Each row is a point on a landscape with many peaks, with its height.
From any point a climber steps to the highest of the 3 points nearest to it. It stops when none of these is higher. Distance is the straight distance between rows; heights are no part of it.
kekos (h 425): [151  87 108 192 124 173  49 132  77  85  66  97 121 197 140 120 138 105
  99 138 115 161  48 101]
Mudaz (h 433): [128 163 179  58 139 149 146 149 134  79 133 106  78 139 107  94  92  97
 158 127 145 162 137 163]
pum (h 576): [123 147 172  53 134 123 161 159 124 104 154 107 106  93 108 125 103 110
 171 135 148 146 164 152]
suv (h 605): [197 125 137 156 152  96 137 126 144 125 130 166 103 151 120 125 174  97
  46 161  98 124 117 114]
rige (h 292): [ 71 166 117 105  92 154  86 136  98 117 174 141 128 114 122 118  74 162
 140  86  84 142 147 113]
Dos (h 555): [104  97 103 143  93 118  91 120 148 156 144 126 165 137 117 112 109 138
 139 111 122 114 135  57]
togi (h 508): [ 91  97  92 177 101 160  76 125 126 100  95  91 138 174 136 147  97 111
 126 112  80 160  76 132]
toli (h 444): [211 125 208  85 182 126 150 128 130  92  91 154  66 192 138 124 154 113
  84 160 151 120 114 192]
Bedin (h 452): [158 143 149 103 159 125 203 129 142 155 134 101 140  93 109 148 136 129
 168 151 160 119 138 144]
sar (h 367): [138 116  93 149 162  83 136 119 128 175 119 127 176  94 119 147 176 145
 143 174 163  72 136  80]
vas (h 283): [107 118  91 154  61 124  99 113 126 111 109  64 179 146 144 136  87 120
 144  88  92 150 124 128]
Nula (h 558): [145 110  91 136  96 100 117 125 144 157 136 127 161 119  99 135 155 116
 125 139 107 131 115  63]
gali (h 355): [191 131 130  87 148 113 155 146 167 112 140 136  92 121 101 113 142  95
  97 128 106 157 108 180]
Muvol (h 584): [114 168 142  78 155 121 146 132 158 120 174 178 111  70 111 126 132 117
 144 139 115 124 135 120]
lasi (h 282): [ 38  55 127 178 152 151  79 138 121 142 131 170 142 159 150 123 127 142
 123  92 127 115 115 115]
Guba (h 594): [119  88  97 152  81 127  92 123 125 153 132 137 159 144 125 119 119 142
 132 113 117 144  94  58]
masu (h 448): [140 137 128 132 163 121 166 116 133 166 122 133 125 117 118 156 176 130
 122 178 161  95 138 119]
moge (h 631): [156 142 136 112 134 102 197 121 142 154 159  86 165  53 137 153 133 136
 173 153 137 114 174 133]
mas (h 417): [ 92 162 128 119 140 146 117 129 132 116 130 179  97 139 117 144 134 112
 128 120 127 117 112 129]
Vilo (h 696): [129  67 112 180  97  97  92 123 123 160 147 172 197 127 109  97 137 147
 139 103 147 122  88  37]
Zoka (h 524): [117  99  83 182 102 133  77 108  82 109  94  71 162 181 155  95 116 158
 138  79 146 138 105 121]
votiz (h 378): [192 131 143  70 115 123 170 145 157  94 117 121  83 143 105  97 113 117
 117 118 113 160 112 185]
timub (h 624): [156 139 168  34 145 112 162 182 132 100 174 131 132  56 105 100 102 119
 158 145 116 162 163 153]
veru (h 87): [ 60  72 127 179 144 111  94 114 137 153 151 151 176 136 159  78 136 164
 130  88 175  88 150  87]
ripu (h 480): [160 112 103 131 140  73 152 139 150 173 148 146 168  85  99 144 172 119
 113 193 126 105 118  99]
gopa (h 381): [156  54 112 200 153 113  70 124  68 135  79 118 150 161 152  87 152 154
 124  98 159 125  76  74]
Lib (h 537): [106 154 164  94 155 125 164 157 110 117 146 174 128  77 114 138 129 129
 173 155 155  91 149 114]
nom (h 402): [151 143 113 151 120 134 128 118 138 114 105 102 108 171 134 148 132  94
 106 126 100 176  94 165]
lef (h 437): [107 127 110 139 158 113 150 118 133 163 133 139 153  90 121 148 163 143
 132 167 145  80 139 100]
Zorez (h 209): [ 75 114 123 151  47 118 116 119 104 120 157  81 198 107 171  95  78 179
 143  85 133  90 187 117]
Gime (h 308): [222 113 160 109 139 129 167 134 146  86 111 129  68 155 121 109 124 116
  90 132 141 145 112 204]
Kegu (h 423): [170 148 137  49 134  80 180 179 158 138 179 127 170  15 126 145  86 128
 165 159  90 133 168 143]
kipuv (h 284): [ 96 131  99 154  72 131 124 101 109 125 122  51 164 139 161 131  89 140
 152  74 119 144 159 112]
teg (h 326): [107 172 144  85 127 151 122 128 132 105 151 141  88 118 107 118 102 118
 160 101 109 155 127 131]
Kepuz (h 507): [138 136 119 108 173 102 173 125 127 159 140 132 148  92 112 164 157 121
 152 162 150 100 155 110]
luto (h 220): [ 84 145 119 143  82 173 106 102 112  95  91  54 135 160 156 149  77 120
 158  76 115 157 148 159]
liv (h 370): [176 141 136 153 188  98 130 119 105 167  96 133 129 123 132 143 189 137
  83 202 155 112 132 125]
zav (h 406): [146  98 108 171 153 118  93 101  76 163  92 127 133 148 137 111 172 152
  98 126 176 111 109  85]
toveg (h 214): [118 159 150 123 142 137 137 107 125 123  97 157 109 171 120 149 151 105
 119 127 130 120 110 134]
Difi (h 464): [116 136 177  91 152 137 174 135 111 122 126 145 100 111 106 144 130 130
 163 151 162  90 150 129]
Zufo (h 436): [153 141 199  71 164 125 172 139 132  91 102 130  96 141 109 115 141  96
 143 163 167 140 126 173]
bonav (h 286): [181 116 181  66 140 136 179 146 133 106  95  58  89 140 113 109 110 122
 137 119 168 158 141 199]
Mip (h 275): [252 123 170 114 157 147 163 142 138 120  82 106  78 142 141 118 156 140
  71 155 150 145 142 193]
Melu (h 461): [108 157 125  97  98 124 126 121 144 124 168 111 132  93 113 149  92 119
 140  92  78 159 139 120]
Fas (h 306): [191 137 150 169 179 144 110 108  81 143  51 108  98 176 186 145 176 117
  64 148 130 128 120 145]
Lali (h 449): [111 137 116 128 140 127 134 111 136 148 125 132 110 143 109 134 153 106
 118 138 130 111 113 116]
Novek (h 403): [161 129 153  24 131 143 124 175 128  63 146 107  96 129  94  54 110 121
 135 130 113 167 145 186]
tefi (h 333): [250 108 133  79 113 123 173 148 171 101 129 108  91 110 110 110 125 135
  86 133 116 135 122 197]
Zoza (h 318): [ 72 108 125 130 137 132 123 116 128 177 138 186 140 111 125 138 180 154
 127 157 147  57 131  95]
Vudi (h 345): [223 124 150  67 119 125 192 152 154 112 117  77  96 104 102 118 119 128
 115 136 144 154 117 208]
lav (h 430): [167 138 155 122 162  91 153 119 154 134 128 196 110 123 111 139 180 108
  94 186 117 110 115 131]
vemum (h 365): [166 125 104 123 125  84 133 138 154 146 144 105 124 103 104 144 137  98
  98 126 118 165 130 120]
kuz (h 205): [ 71 162 140 145  89 197 105 118 101  65 110  65  96 158 161 136  62 148
 177  72  99 165 112 165]
fup (h 219): [112 159 110 126  82 151 133 115 114  96 137  74 128 135 136 144  89 117
 139  83  86 165 145 140]
fud (h 525): [136 153 105 120 104  97 157 128 159 148 153  96 165  78 129 162 123 122
 147 127 126 132 153 120]
Lanu (h 493): [124 136 112 146 109 121 122 115 135 153 134 114 135 125 121 133 146 111
 125 122 142 125 127  93]
bagaz (h 573): [133 130 173  49 159 118 160 191 136 116 155 150 132  72  96 100 124 133
 176 169 143 131 162 147]
sebo (h 298): [ 99 161 154 116  97 128 156 147 103 118 177 111 149  57 119 140 117 166
 179 113 155  84 182 120]
Fiv (h 305): [ 85 137 136 118 147 134 132 126 117 123 115 199  98 161 123 141 156 129
 111 148 128  88  88 123]
Vife (h 501): [184 141 122 135 142 124 148 131 137 118 123 121  98 157 126 122 123  90
  81 139 117 164 117 179]
rubo (h 240): [ 44  70 107 162 130 167  80 145 125 118 117 163 135 165 147 127 106 148
 131 107 106 131  92 120]
Lubob (h 280): [ 51 129 104 154  74 184  80 143 105  86 163 121 137 130 153 128  68 172
 160  73  87 137 151 124]
rabe (h 302): [ 71 157 137 112  74 134 122 145  85 128 207 132 140  65 125 145 107 179
 176 104 104 121 191 105]
gano (h 196): [101 147 133 166 125 174 109 118 111  86  92 105 103 196 139 146 111 103
 113 111 102 151  80 171]
puno (h 443): [155 114 175  41 151 131 147 164 135  50 118 118  67 166 121  62 120 108
 120 139 136 144 140 180]
Repek (h 347): [156 144 105 158 118 144 143  96 111 122  83  46 116 165 141 142 110 100
 111 108 132 171 121 184]
seg (h 428): [113 168 134 102  97 120 164 128 112 124 143  72 139  85 144 159 100 143
 162 113 139 135 172 132]
Tili (h 382): [204 106 150  49 159 130 141 155 143  51 129 173  71 161 105  67 117 106
  90 124 111 149 119 193]
Fafin (h 344): [ 76 152 148 137  94 145 140 152  95 124 180 144 115  86 127 128 114 176
 181 105 148 100 178 106]
sud (h 260): [ 66 117 101 150  42 133  89 118 119 118 147 103 167 116 150 132  61 156
 127  66  83 131 162  95]
Risa (h 395): [ 90  62 112 173 140 145  81 113 107 144 103 143 158 174 159 105 144 159
 127 104 151 103 105  99]
mekud (h 533): [ 97 172 172  77 121 136 139 141 104 112 169 115 113  96 113 123  95 126
 173 111 132 141 174 126]
dipit (h 276): [ 77 131 110 146  64 151  94 115 124 121 146  87 159 137 172 124  68 145
 144  77 100 147 150 125]
gapi (h 442): [133 146 124 131 175 116 182 123 138 166 117 145 152  94 127 170 157 135
 161 180 168  81 157 133]
kel (h 572): [ 91  94  93 164  91 142  94 114 123 142 123  94 166 155 144 129 107 140
 134  92 133 129 125 109]
bavul (h 352): [ 86  64 116 156  52 117  99 114 121 146 168 107 221 121 170  89  91 152
 149  84 118 126 144  48]
Dunov (h 635): [ 83  89  93 166  91 131  75 136 144 134 126 131 156 155 140 122 113 128
 129 109 110 140  94  97]
tarul (h 197): [119 171 116 107  92 135 115 124 132  80 138  99 133 127 144 135  73 102
 147  85  59 194 114 158]
giv (h 593): [186 150 139 127 138 126 164 114 149 121 102 109  90 143 119 131 135  98
 104 117 127 154 116 183]
dovi (h 190): [123 167 151  95 145 154 128 122 125  79 103 137  89 175 112 114  93  93
 140 106 113 173 103 175]
Muso (h 297): [ 68 134 124 144 122 162 125 113 120 137 131 139 128 123 138 123 138 167
 152  98 159 101 149 130]
gonef (h 392): [100 152 154 113 137 137 151 116 120 139 126 161  95 125 119 145 147 137
 140 136 151 103 135 120]
goru (h 588): [168 137 161  53 155 110 162 147 160  95 149 146  94  95  94  95 117  97
 138 139 110 138 122 161]
dur (h 427): [165 129 106 121 162  82 173 150 174 160 148 154 155  67 109 160 152 111
 132 194 135 110 137 123]
bele (h 619): [211 122 177 111 171 115 130 122 127  87 114 207  56 180 133 127 152 110
  66 153  95 118 110 164]
pino (h 337): [243 114 152 118 152 122 146 136 153  88 111 131  54 161 118 118 142 112
  61 130 106 145 118 191]
salid (h 536): [170 115 106 185 140 135  90 131 106 134  94 146 125 185 137 125 166 104
  81 136 121 169  95  74]
mav (h 521): [135 140 176  79 145 130 171 152 122 117 139 124 117  82 100 131 115 116
 178 153 185 120 166 144]
Bodut (h 502): [154 133 129 129 146  97 128 125 140 135 129 181 116 143 105 133 160  91
  78 166 113 131 107 106]
Laven (h 445): [150 141 146 132 172 119 136  96 111 149  91 129 118 159 124 144 184 127
 101 166 159 117 121 144]
zag (h 435): [174 135 137 121 161 114 137 115 157 134 117 159  96 134 113 145 155 102
  97 167 116 117 118 153]
biziz (h 604): [161 145 170 114 169 114 157 119 118 138 100 164  95 147 125 141 170 122
  88 179 149 111 116 160]
Vonam (h 531): [129 153 162  75 182  94 173 133 139 152 149 225 118  85 109 138 173 127
 125 203 123  79 116 107]
sudat (h 458): [136 131  99 174  93 132 107 115 120 120 100  74 136 160 135 141 119  94
 118 111 107 171 119 125]
pese (h 261): [ 92 146 133 127 134 148 124 120 125 116 106 186  98 180 118 146 126 113
 116 125 110 143  79 132]
Gasig (h 478): [138 166 150  67 148 107 146 179 108 126 179 172 144  22  90 129 118 136
 178 163 126 114 179 110]
Vola (h 626): [126 164 151  89 174 112 185 171 149 132 150 166 135  61 110 142 126 121
 178 168 145  98 147 125]
Lan (h 641): [ 67 143 110 132 131 153 110 127 139 131 126 146 107 148 120 139 111 132
 140 107 123 141 116 118]
gusog (h 245): [ 57  52 128 168 127 137  73 139 120 142 140 180 158 160 133 105 108 132
 117 105 111 120  95  80]
Nul (h 384): [ 60 121 126 161  73 136  91 146 106 130 201 134 153 101 143 113  77 182
 143  86 112 118 179 109]
fevu (h 225): [ 43  70 135 173 103 123  83 137 121 139 181 149 183 107 166  86  96 165
 137  93 144  95 161  82]
dagiz (h 451): [175 146 169  88 172 122 189 139 148 125 109 163 106 131 119 140 154 111
 116 181 167 119 125 158]
Rap (h 398): [157 109 125 187 129 169  62 134  96 101  64 132 106 190 138 123 150  95
  73 165  79 157  65 106]
nik (h 538): [149 111 103 152 123 111 119 117 133 159 117 135 154 123 113 125 173 128
 115 154 138 117 124  77]
vutu (h 620): [132  31 150 194 127  89  86 112 111 155 137 141 192 138 166  83 127 172
 134  66 189 107  96  64]
Sito (h 290): [153 153 125 116 133 125 120 129 146 102 119 135  96 157 116 123 100  89
 110 107  93 172  97 176]
Mora (h 463): [ 61  87 105 138 116 137  91 127 134 153 154 183 132 127 128 122 125 140
 111 124 112  88 138  87]
gato (h 277): [252 101 140 126 159 136 122 130 144 109 104 160  56 186 164 124 159 108
  24 152  78 124 138 161]
matu (h 107): [115 163 150 115 121 165 152 116 116 101 112  81 101 140 122 139  88 104
 153  96 146 169 135 164]
tum (h 509): [154 151 141 110 160 125 164 127 131 127 107 108 111 129 110 151 139 109
 122 137 148 143 145 156]
foris (h 362): [ 48  88 124 191 119 163  95 128 119 134 142 119 154 149 182  93 116 155
 127  74 144 103 143 122]
piteg (h 291): [212 111 178  98 153 130 175 138 145 110  99  98  81 138 118 106 127 116
 105 149 171 147 133 191]
lomu (h 477): [105 169 126  84 105 129 112 139 119 122 178 138 122  66 107 132  92 137
 160 111  93 142 167 111]
zufop (h 409): [223 134 160 109 170 107 163 130 151 112 121 156  75 143 117 124 153 124
  80 151 117 124 114 167]
musus (h 385): [157 148 147  77 122 120 173 132 149 113 134  87 112  94 120 111  94 110
 139 105 131 188 138 172]
zomu (h 441): [175 145 162  77 152 116 152 139 146  98 125 148  91 145 108  95 128  96
 112 135 123 141 109 179]
Mavem (h 455): [173 148 145 135 161 108 168 120 142 155 102 108 109 110 133 152 161 118
 127 167 171 122 135 150]
dafa (h 251): [ 78  98 139 169  42  92 113 112 113 139 160  90 221  89 177  72  73 179
 130  83 124 102 177  76]
meke (h 285): [162 151 153 117 155 122 122 131 147  96 123 192  88 164 120 115 132  93
  94 138  97 133  97 169]
Kalak (h 303): [ 45  75 106 163  94 147  78 139 134 144 181 153 167 127 153 108  87 155
 130  83 115 102 146  79]
vemol (h 85): [ 90 109 116 179 148 163 101 108  91 145  76 138 111 201 159 117 172 165
 105 123 145 103  98 147]
fosu (h 466): [ 55 104 108 172 107 183  91 123 123 115 137 101 148 169 165 128  87 148
 143  79 111 141 115 132]
dasu (h 559): [121 105  95 131  95  82 135 109 136 153 150  95 185  87 129 145 136 143
 144 137 142 109 160  59]
nelis (h 431): [127 137 168 103 187 130 156 107 120 154 102 177 120 146 123 153 167 130
 118 186 178  89 124 137]
Bibo (h 241): [104  84 106 161 141 107 120 124 140 171 139 126 172  93 137 107 164 169
 156 133 169  57 153  90]
Doras (h 312): [209 112 107  73 109 105 184 141 184 114 153 108 124  83 105 121 117 130
  96 135 114 143 110 178]
telum (h 208): [ 83 144 100 139 124 163  73 126 127 104 114 131 104 148 132 131  90 101
 147 110  63 161  74 152]
Kono (h 350): [144  76  96 175  92 136  73 134 107 116  93  99 165 176 131 130 118 124
 124 111 106 167  79  93]
sokep (h 359): [106  69 105 192 133 137  67 131  86 143  98 143 162 180 143 117 130 141
 124  96 137 136  63  82]
vir (h 564): [145 132 102 145 131  94 156 118 141 169 133 110 161 102 120 146 158 121
 146 153 143 115 143 119]
Fuber (h 354): [100 138 145 113 163 124 168 139 124 156 137 188 124 121 129 150 158 147
 143 184 153  70 124 111]
Fuba (h 143): [ 99 133 131 143 142 163 110 104 109 152  90 164  95 178 137 146 153 144
  96 139 143 108 102 140]
kuv (h 361): [141  90 111 197 117 152  72 122  94 137  78 117 144 177 140 122 148 140
 115 123 138 139  87  87]
dolev (h 532): [117 166 161  74 122 129 142 164  95 118 195 143 144  43 113 129 103 139
 172 133 122 145 174 123]
vusep (h 434): [106 149 107 124 104 137 145 117 141 141 137 102 119 116 120 150 107 139
 149 106 126 129 142 137]
Vasob (h 657): [ 47 108 142 168  90 144 110 152 106 139 203 151 152  80 157  85  99 213
 133  80 162  89 198 130]
Tebok (h 561): [169 109  95 161 112 104  90 115 125 149 110 121 150 163 118 134 137  96
 106 120 123 171 105  88]
kop (h 293): [ 91  62 113 168  95  99 107 119 122 161 162 104 216  93 157  62 117 178
 147  88 178  83 143  76]
Zat (h 346): [ 63 128 104 154 101 177  67 116 117  63 113 106 131 166 138 150  82 121
 141 101  57 178  81 148]
leg (h 386): [ 86 156 123 109  98 145 123 136 116 122 172 122 146 100 135 142 113 159
 173 104 132 122 168 112]
varek (h 611): [114 154 170  69 168 122 168 142 144 125 148 183 115 106  99 145 145 122
 142 180 146 100 121 137]
lipo (h 391): [197 142 120 131 143 117 129 127 156 115 130 146  84 147 119 128 145  93
  81 124  94 154 113 158]
Zelob (h 383): [144 140 113 189 142 150 103 111  79 118  65 104  99 194 136 148 147  92
  89 128 129 159 102 150]
vor (h 231): [ 64 159  99 130  91 173  79 121 114  86 142 120 127 120 138 139  67 134
 157  82  58 164 113 127]
senin (h 363): [ 81 145 108 116 108 124 141 136 126 147 186 148 140  68 116 142 128 148
 147 137 120  83 164  83]
bev (h 426): [157 128 100  99 143  75 173 147 189 165 163 137 172  42 110 157 131 111
 148 175 105 116 145 126]
fedi (h 374): [160 143 117 108 109 102 150 127 162 142 143  89 134 114 127 148 110  99
 127 111 107 176 133 151]
Vite (h 472): [ 96 125  88 143 120 135 100 110 132 142 121 137 130 147 114 138 142 120
 129 122 118 137 121  95]
Miraz (h 491): [170 126 140  69 149 107 171 154 153 124 150 110 125  68 116 126 107 109
 149 144 126 136 131 153]
morus (h 360): [149 132 110 135 169  86 163 122 149 182 110 151 168  82 109 159 170 129
 136 192 159  74 136 102]
vinel (h 467): [150 145 129  81 144 103 166 143 153 153 177 132 149  57 109 147 124 125
 159 158 118 121 159 135]
Zesi (h 646): [ 87  74  97 152 127 118  93 118 135 169 127 164 139 148 136 118 153 143
 121 133 141 103 109  78]
Derof (h 230): [ 90 137 112 142  99 164 128  97 121 101 123  89 131 156 140 125  96 132
 162  97 132 135 143 131]
div (h 534): [123 123  96 178 128 138 100  92 108 134  86 102 114 180 146 133 135 128
 125 110 140 137 108 139]
pozen (h 503): [120 147 127 130 139 121 177 129 123 158 149 124 168  64 132 158 143 151
 181 147 158  79 173 119]
nopa (h 475): [ 90  97 106 168 134 130 108 105 112 160 100 140 132 166 131 126 157 149
 125 114 163  85 117 113]
Dunuz (h 340): [108 153 112 151 136 137  97 115 137 122 111 186  99 172 123 129 141 109
  87 152  96 129  77 116]
tubo (h 429): [117 140 103 131  95 122 101 108 144 127 132 107 135 140 128 125 119 101
 118 106  97 172 106 123]
zifet (h 459): [138 157 129 119 133 115 137 110 154 142 131 124 121 118 107 147 133 111
 134 143 132 132 120 132]
gavim (h 180): [ 63  93 125 182  79 124 100 130 118 136 165  99 192 125 180  62  94 177
 142  81 147  98 177 121]
masul (h 422): [141 130 111 191 116 144  78 117 106 116  81  92 125 192 134 140 128 111
 114 125  93 178  90 128]
bas (h 310): [ 90 132 103 135  72 137 116 119 139 138 158 105 154 102 144 132 104 146
 141 101 120 102 167  91]
veb (h 587): [132  89  89 155 109 101  95 115 124 166 114 127 146 145 106 116 157 118
 128 137 141 123  95  56]
fekal (h 289): [115 141 109 130  67 116 119 100 139 148 137  78 170 121 145 136  87 132
 131 109 100 151 154  99]
kefu (h 424): [ 91 164 124 120 107 130 131 119 154 136 171 128 132  72 115 150 119 148
 151 127 125 113 156 102]
visuk (h 446): [ 95  75 103 155 101 111  97 113 140 160 141 130 192 118 128 104 136 167
 133 124 149 102 133  61]
Nafa (h 30): [ 86 103 112 177 125 170  71 138 106  92  87 154  99 185 140 146 135 123
 102 141  93 137  50 152]
Bil (h 319): [152 114 116 152 171  87 132 112 110 167  87 141 159 112 126 135 213 147
 104 182 170  83 137  98]
tal (h 259): [ 92 137  98 166 121 182 100 110 117  96 102  84 112 182 134 142 100 121
 149 108 113 160 118 165]
febed (h 410): [166 144 142  84 168  98 172 158 183 134 148 166 115  73 102 138 131 115
 139 176 131 129 126 149]
Bagu (h 309): [150 157 153 129 156 133 122 118 120 132 107 176  90 188 119 145 167 109
  85 151 126 128 101 156]
fumat (h 484): [156 121 176  50 163 130 160 163 136  96 124 116  93 119 123  89 117 111
 133 152 142 141 142 169]
rilo (h 357): [ 82 133 104 168 124 176 113 111 112 117  89 109 107 183 155 140 119 150
 152  94 141 119 112 164]
vab (h 440): [126 147 125 131  99 131 163 104 132 150 130  50 150 111 142 147 123 125
 153 102 149 119 174 126]
tez (h 366): [ 59 100 120 159 126 157  99 122 125 140 101 148 126 163 164 113 123 149
 126 101 147 105 127 121]
fet (h 160): [104 157 165  97 153 148 141 128 115 102  82 141  85 165 114 122 120 101
 138 122 160 135 118 159]
Vaz (h 158): [109 154 124 151 139 161 127 120 123 113 104 137 105 171 122 147 122 119
 118 114 114 139  94 146]
Fotof (h 447): [ 75 135 104 120 129 136  87 121 147 142 135 187 112 136 120 130 125 122
 115 121 109 118 109  91]
toz (h 500): [122 156 111  84  83  93 144 122 134 149 155  90 164  71 124 149 101 127
 123 112  89 152 169 110]
mopul (h 581): [138 156 140  53 127 113 157 160 143 111 196 117 136  45 107 121 107 123
 149 120 102 146 164 133]
val (h 311): [151 155 161  76 174 107 150 127 149 103 150 192  96 144  99 113 142  96
 116 155 118 131 104 141]
liki (h 432): [147 158 150  92 138 130 159 125 152 118 134 121  87 121 103 130 115  96
 128 123 120 155 124 144]
Mab (h 523): [122 142 115 136 127 127 151 112 127 161 118 103 156  87 131 147 146 140
 154 141 165 104 152 118]
vove (h 336): [191 122 147  68 122 121 203 169 148 116 117  68 128  85 117 134 106 130
 151 153 161 143 144 184]
Nuken (h 522): [126 150 122  78 131 100 149 154 138 128 186 128 154  30 114 152 110 134
 163 131  95 121 182  98]
talen (h 358): [167 141 110 106 126 125 141 115 154 123 133  96 118 133 124 135 104  94
 112 114 103 185 111 162]
Zufi (h 99): [ 78 141 115 142 132 166  91 125 118  93  94 149  87 178 132 145 115 132
 117 121 100 142  80 161]
kamo (h 371): [149 153 174  79 159 111 153 150 137 103 126 166  84 139 109 123 138 103
 122 154 137 126 124 147]
til (h 679): [118 156 127 158 145 157 102 109 111 106  91 164  82 194 136 146 150 103
  90 144 113 129  74 160]
laviz (h 636): [146 112 106 153 145  72 113 119 149 182 126 174 143 109 101 137 191 128
 109 189 136  92 116  66]
pobiz (h 489): [131 136  99 180 117 132 110 104 106 151  94  83 130 156 136 133 145 135
 125 102 136 136 130 116]
dazad (h 497): [156 134 111 140 147  94 140 121 140 171 119 154 130 137 119 133 191 108
  91 180 127 117 115  98]
zun (h 128): [108 154 168 110 136 174 148 105 122  95  84 104  93 183 134 141 115 106
 150 110 144 136 106 182]
fidis (h 349): [ 77 128 106 134  95 165 116 132 114 129 163 126 139 123 147 121 100 156
 144  86 127 125 157 118]
Kov (h 372): [110 149 103 119 134  87 139 148 168 162 180 159 164  49  99 151 139 128
 157 163 109 100 135  86]
dege (h 662): [ 94 118 107 181 108 157  84 119 107 123 107 114 134 180 123 139 130 115
 127 115 132 145  91 134]
Dasod (h 450): [180 131 157  86 162 118 192 136 157 129 125 132 103  99 108 131 139 119
 120 149 142 133 137 153]
Ripa (h 356): [209 125 137  42 111 117 157 149 156  84 140  99 102 120  99  85  92 118
 117 123 117 143 120 184]
teb (h 304): [168 140 121 168 142 123  92 130 114 117  96 124 100 187 141 138 152  90
  66 150 109 155  87 149]
Dob (h 263): [ 76 106 109 150 123 149 110 116 128 152 134 144 136 122 129 126 147 162
 144 101 139  95 150 111]
posap (h 483): [102 140 114 138 117 121 142 109 134 142 139 106 149  88 133 141 137 141
 159 116 153  91 159 113]
vikiz (h 405): [195 126 144 140 168  86 164 139 160 150 114 135 123 106 120 143 184 106
  84 190 136 128 127 145]
raru (h 188): [ 75 136 121 139  62 107 112 123 113 143 181  92 196  70 168 123  82 182
 136 102 115 110 201  81]
Bar (h 343): [223 126 132 129 149 104 161 144 170 117 122 151  91 129 117 128 152 107
  79 146  95 154 125 148]
gep (h 247): [196 159 166 134 177 154 129 114 112 129  81 125  80 181 149 141 178 108
  65 149 139 135 113 173]
romi (h 516): [131 161 149  56 172 113 152 175 139 116 189 193 136  35  82 122 120 110
 142 182 102 122 152 107]
tareb (h 571): [120  69  92 163 105 123  96 114 121 157 129 118 175 148 150 102 134 158
 151  98 169 101 114  82]
nivob (h 397): [149 113 114 202 157 159  57 117  58 120  35 100 116 191 173 123 152 147
  91 119 135 138  82 123]
Vavo (h 248): [207 133 134 154 164 125 129 115 128 142  90 112  90 148 139 136 174 110
  61 153 137 135 132 154]
zet (h 469): [ 95  87 104 155  77 105 100 122 137 146 131  81 204 126 153  88 113 169
 153  89 158 101 138  69]
Tisad (h 540): [150 138 121 116 123  97 188 157 142 157 170 117 185  31 132 170 108 127
 177 153 135 109 192 116]
ror (h 364): [169 119 123 183 163 129  93 101  76 147  64 110 112 180 152 122 189 127
  83 143 150 113 112 120]
muvut (h 462): [155 122  94 187 116 161  84 114  74 117  66  73 131 192 142 135 132 115
 129 119 122 154  89 138]
zibo (h 272): [ 78 152 145 132 110 185 120 128  98 110 119 115  87 147 153 126 101 155
 174  92 152 125 137 141]
miro (h 321): [ 92  50 106 148 120  99  94 120 124 182 135 170 167 123 118 104 163 151
 131 121 155  87 125  40]
Sazo (h 317): [ 70 154 132 145  85 163 111 135  95 109 163 107 124 133 149 127  84 169
 170  78 135 133 164 141]

Call two points neighbours if one is among the 3 nearest of the other. Go from one point of each pair to the other, from neighbour to neighbour, staying as high as possible. Name the lowest point that can't be avoided.
bele, tum => zufop
goru, timub => vinel
Zesi, Vilo => Fotof
Vilo, Vasob => fidis
biziz, goru => Dasod
Dunov, laviz => nik
laviz, Lan => Vite
suv, Dunov => dazad
Vilo, Dunov => Guba
dege, laviz => Zoka

For each start below, name every point that the climber comes to, in order.
raru => bas > leg > kefu > posap > Mab > vir
Fas => ror > zav > nopa > Zesi
Lali => Lanu > nik > veb > Guba > Dunov
bev => vinel > Nuken > mopul > timub
Mip => pino > zufop > zag > biziz
salid => Tebok > veb > Guba > Dunov
fekal => bas > leg > kefu > posap > Mab > vir
Kov => vinel > Nuken > mopul > timub
